Points, in no order, along strands that fork and pass close to each other.
In the rows, 128 means zero.
Two points are linked if the straight distance between their rows is under 125. Some points are linked to none.
Ren: [165 134 152 143 166 104 178  83 128 130 111 117 108 162 161  77 137 113
 119 131 150 104 159 136 128 108]
Lomuk: [142 158 140 165  99  91 177  88 107 136 131  91 116 200 192 115  92 123
 141 183 215 117 168  61 156 126]
sefen: [127 102 120 156  98 132  95  97 122 167 132 148 125 146 125  54 149 161
 135 105 119 120 105 202  73  93]
saz: [125 115 123 154 142 125 131  50 120 167 124 126 112 149 151  68 161 160
 132 140 151 109 123 177  78  88]
defu: [121 108 105 162 180 131 122  92 119 133 112 136 154 163 127  80 154 127
 113 106 163  92 110 159  85  84]
Bozap: [124 133 104 103 131 110 154 148 109 168 100 113  78  91 167 186 144 129
 136 146  61  94 146 175 119 113]
guno: [ 96 128 139 110  95 143 129 153 143 158 118 129  61  97 128 147 116 141
 149 150  58 173 156 155 124 145]
Vutu: [180 144 122 100 156 127 146 134 121  95 112 134 121 174  92 129  91 155
 106  86 109 107 134 126 154 126]
Rolik: [161  95 174 160 173 120 129  69 156  95 142 163 133 111 113 103  99 139
 100 142 142 156 148  99 144 137]
bana: [ 81 128 110  79 192 151 121 148 154 127  98  97 105 123 121 155 176  85
 129 136  91 130 145 131 109 111]
bolu: [107 131 105  68 202 155 109 163 148  90 107 136 147 145  71 154 148 112
  84  92  99 125 121  97 157 122]
Goguv: [192 143 130  89 162 124 143 125 137  74 144 120 119 170  90 158  68 170
 113 112 122 123 153  85 172 142]
Nade: [104 146 130 191  98 107 159  84 113 147 109 151 115 159 193 131  94 141
 132 160 195 122 137 101 140 131]
Roruk: [144 155 133  92  78 127 135 171 105 148 133 101  63 113 112 154  87 142
 150 139  52 155 133 134 149 173]
golob: [108  95 115 119  95 131  79 133 133 167 137 167 146  96 121 120 186 138
 113 104  57 112 129 191 105  96]
povup: [169 104 166 158 121 123 104  78 144 112 166 146 150 124  97  98  88 162
 128 149 147 180 126  84 145 158]
Mep: [128 113 118 129 141 152 119 174 115  76 124 132 169 149  77 136  91 106
 139  89 189 141  77 118 123 138]
fov: [153 149 147  92  74 134 133 175 116 123 116 132  89 145  86 125  84 142
 134 107  72 170 126 124 171 172]
bav: [111 162 117 133 128 129 146 110 130 155 112  96 127 218 158 109 127 120
 138 156 183 121 147  67 129 110]
diro: [146 106 123 159 149 114 154 153 101  89 114 141 128  89 142 182  87 101
 134 110 145 100 112 162 109 130]
kov: [112 124 142 126 163 153 104 129 163 131 156  93 166 140 116  87 165  90
 136 154 156 164 122  70 119 127]
rop: [ 71 105 145 159 101 117 149  88 154 155  84 167  65  94 180  90 154 151
 130 153 138 152 155 193 119  99]
Vetig: [164 117 136 122 110 130 116 129 124  94 160 144 137  87  74 168  71 182
 130 129 109 163 117 117 156 186]
Godu: [ 86 119 102 122 102 104 133 141 121 179 120 113 104  66 195 163 190 121
 160 157  96 106 129 195  88 103]
zolu: [131 131 129 127 184 142 147 149 134  64 127 124 144 146 112 187  83  81
 111 124 181 121 141  61 147 132]
tutat: [ 82 104 126 101 201 154 107 152 168  98 101 150 122 109  89 134 158  97
  89 115  78 142 142 128 140 109]
latot: [ 80  85  92 120 110 131  65 169 144 139 123 154 141 112 129 101 186 108
 132  84  96 110 106 212  71  87]
Somum: [166  99 174 177  79 108  97  83 134 126 187 151 157  93 139  61 128 131
 131 128 152 141 114 146 102 144]
rep: [164  98 119  91 154 146  98 131 128 115 165 121 169  88  59 135 158 154
 126 102  90 127 116 162 102 126]
Bamov: [191 136 129 150  58 115 116 132  75 142 157 130 181 136 100  90 119 143
 137  91 131 106  74 149 130 149]
Mafip: [151 167  96 131 115 133 138 125  88 149 131  93 161 224 126 131 113 126
 129 125 179  83 119  72 127 115]
gigu: [180  95 175 151  86 120 111 106 130 127 182 126 128  71 108  85 122 132
 142 132  99 155 135 165 106 147]
nak: [161 149 118 128 122  99 192 123  91 167 108  60  76 136 180  98 132 122
 168 154 142  95 132 178  92 106]
Bavek: [122 104 156 119 160 155  96 119 176 133 147 123 136 124  88  60 167 118
 122 135 106 176 138 120 117 120]
dut: [176 149 130 141  51 117 109 128  92 143 169 100 152 135  98 115  88 164
 155 141 124 153  93 105 146 179]
saviz: [116 119 153 111 131 123 109 149 141 130 145 133 169  64 144 144 208  50
 116 119  91 113 130 123 131 131]
povan: [ 93 112 126 164 129 128 125 118 141 124 147 115 139  82 166 159 134 113
 157 156 171 128 128 140  81 129]
Zav: [173 113 147 173  84 110 104 112 104 127 170 151 187 115 134  77 133 124
 130  94 161 106  89 153  97 129]
zosem: [140 132 151 106 161 130 135 155 126 104 125 119 160  95 125 159 164  50
 112 112 106 112 129 103 140 139]
deru: [156 164  83 120 101 132 129 144  66 141 128 113 178 184 101 155 117 144
 123  92 153  72  82 110 136 129]
zasir: [103 131 156 124 148 112 175 116 150 134 100  85 126 107 175  70 203  73
 144 157 175 143 159 135 115 108]
Lege: [118 126 159 127 117 102 165  91 143 163 114 100 115  92 176  52 222 107
 140 158 143 136 160 170 111 100]
laras: [ 64 104 127 129 117 116 143 126 158 149  99 124  85  63 182 131 186 127
 154 163 121 144 157 199  93 102]
fumus: [ 57 136 116 135 110 150  67 151 154 146 147 157 192 124 143 113 187  95
 109 114 134 131  97  89 135 123]
vuk: [ 92 130 129 132 150 155 131 146 136 129 139  71 161 164 134 110 161  55
 150 164 213 143 125  64 106 112]
dekan: [120 122 126 156 169 133 108 102 134 119 119 184 185 149 115 100 146 131
  70  98 142 107 111  96 155 109]
zazab: [110 143 132  89  95 157  76 151 146 142 146 152 162 128  73 125 155 139
 116 107  86 170 106  86 164 158]
nud: [ 96 143 123 129  71 149  64 147 135 142 171 147 198 135 113 131 150 119
 130 122 148 149  91  66 145 154]
Goz: [135  94 163 134  89 129 114 115 144 149 168 141  92  43 124 131 125 153
 135 152  58 161 162 174 111 139]
delez: [170 143 132 134  73 121 121 138 102 108 162 120 153 115  94 164  71 147
 137 136 136 153 105  88 170 191]
Piv: [192 159 110 111 140 108 172 125  93 151 125  69  73 167 148 110 100 152
 146 134 103  76 140 166 107 104]
Redof: [159 100 151 143 204 121 149  84 149  89 117 157 114 107 120 131 110 134
  92 125 123 118 161 135 131 115]
Lev: [153 158  83  93  73 143 120 165  63 127 157  88 175 168  69 171 107 137
 146 107 173 106  67 102 142 155]
kes: [139 136  87  77  82 144  89 168  82 130 178  99 184 110  84 173 151 123
 151  93 131 105  61 131 115 150]
riz: [179 147 129 108 119 107 163 140  90 158 112 119  86 121 137 138 121 138
 118 120  51  84 148 164 142 117]
fek: [113 111 161 182  85 120 129  97 134 146 111 178  86 116 154  91  96 151
 130 136 132 158 127 166 126 135]
danor: [137 149 124 138 113 126 137 126 130 117 128 102  97 186 133 149  52 156
 152 163 156 154 144  76 141 150]
Rufif: [167 116 102  80 123 133 113 149  94 116 156 123 162  95  63 169 135 168
 135  91  96 110  93 163 125 149]
mebi: [ 69 100 111 123 114 152  81 193 146 115  98 166 121 120 107 121 140 105
 139  82 106 153  98 177 101 118]
tik: [122 144 142 128 181 137 148 148 133  93 115 130 168 150 137 148 139  54
  91 118 166 106 138  54 162 123]
Semed: [113 132 139 183  97 111 142  69 121 151 104 167  77 161 173 103  74 182
 130 156 160 142 131 132 133 129]
mevas: [122 113 108 115 201 140 134 110 149 112 112 124  92 125 119 167 104 159
 127 137 108 125 154 146  99 115]
Zeso: [ 66 130 125 137 144 127 105 127 155 152 131 135 188 102 172 110 229  70
 109 137 136 106 129 106 128 107]
torim: [104 145 129 139 132  92 206  88 130 142  88 106  52 106 212 128 128 163
 146 182 175 126 169 163 125 104]
zed: [120 115 133  95  81 147  71 140 141 152 166 166 172  91  83 114 182 146
 103  94  57 136 123 138 141 130]
mak: [129 175 114 136  98 108 163 151 121 125 115 111  51 168 184 171  44 149
 145 158 129 120 154 104 163 145]
Zomug: [139 128 145 154 114 121 116  84 140 125 150 118 126 155 124 139  62 167
 145 184 162 181 145  54 148 161]
fitut: [119 117 112  68 171 153 114 165 141  78 119 159 145 111  56 179 117 144
 100  85 103 143 111 115 170 150]
rudis: [153 147 128 104 139 140 123 130 126 144 113 121 147 180  94  83 148 127
 115  99 104 117 122 116 137 117]
luzaf: [119 102 127 122 116 140 100 147 137  97 139 182 139  81  81 171  93 175
 114 102  99 158 118 141 152 161]
buk: [166 163 114 137 122 109 162 128  87 136 136  94 125 129 153 174 100 121
 134 146 127  85 127 112 132 141]
dapi: [149 169 119 123 121  96 179 139 121 133 112 117  38 137 195 169  74 158
 129 147  87  87 174 136 167 126]
simem: [144 111 139 129 117 148  86 123 143 136 143 150 163 157  72  52 139 153
 123  97 127 162  97 133 122 123]
lov: [160 124 138 147 148 120 133  99 119 109 105 196 157 153 100 110 105 159
  70  79 125 110 123 121 172 124]
resif: [105 127 113 142 175 118 168 100 143 119  94 124  63 133 175 159  94 159
 132 157 145 112 164 152 108 105]
bunu: [154 162 138  97 160 123 144 120 166  98 133 126  91 171 140 164  88 151
 114 139 101 128 186  67 178 136]
Suni: [ 45  87 114 112 168 136 105 144 176 124 104 125 108  74 151 140 195  92
 140 146 104 141 146 178  93 101]
sulo: [129 145 124 159  94  96 189 108  97 167 113  79  71 109 202 106 119 141
 171 179 175 118 136 173 104 119]
sekeb: [139 124 141 152 147 128 161 157 110  79 134 110 133 102 134 197  79  68
 139 144 183 119 128  98 124 150]
Vaga: [117 122 101 140 207 148 115 103 144 110 116 142 159 192  98  93 126 141
  89 112 162 115 120  95 127  92]
gil: [101 140 123 106  92 142 106 175 116 141 115 135 128 108 126 154 150  90
 145 106  89 135 103 140 121 143]
Doz: [ 85 126 141 134 154 131 162 151 145 117 108  83 135 117 168 108 177  46
 154 153 199 139 137 120 103 112]
Gep: [ 86 146 133 123 163 144 124 120 175 123 107 141 114 164 141 141 115 132
 111 149 132 157 156  64 158 133]
pasus: [101 150 119 135 113 138 119 131 130 144 114 155 143 138 137 163 122 131
 114 122 115 124 123  97 148 139]
rige: [123 114 100 119 152 129 146 182 108  99  74 146  91 132 122 173  90 120
 133  86 105 109 108 190 112 114]

A fork is a point with three links, a tip a point with one. Leave the first point through the second and follow the links. Name the first fork or tip that comes.
Redof / Rolik: dapi
Vetig / delez: fov
latot / mebi: Vutu
mevas / resif: laras
Nade / Lomuk: rep
pasus / gil: rige

Follow the links from the first point to the second, and from the first to the third. Name the last point that the two ways share.
tutat / Zomug / rep: laras
latot / Lege / dekan: Vutu
simem / tik / defu: Vutu
fitut / Lomuk / Rolik: laras

Name the points in between on the shortest way along the links from the first point to the second, in order.
Rufif / bana: kes, Lev, deru, Mafip, bav, Lomuk, Nade, Semed, fek, rop, laras, Suni
Zomug / bana: povup, Rolik, Redof, mevas, resif, torim, sulo, nak, Piv, riz, Bozap, Godu, laras, Suni
Lege / sefen: zasir, Doz, vuk, kov, Bavek, simem, rudis, Vutu, lov, dekan, Vaga, defu, saz
rudis / golob: Vutu, Goguv, bunu, Gep, pasus, gil, mebi, latot
Gep / diro: pasus, gil, mebi, latot, golob, zed, zazab, nud, fumus, Zeso, saviz, zosem, tik, zolu, sekeb
Zav / Lomuk: Bamov, dut, delez, Vetig, luzaf, fitut, bolu, tutat, bana, Suni, laras, rop, fek, Semed, Nade
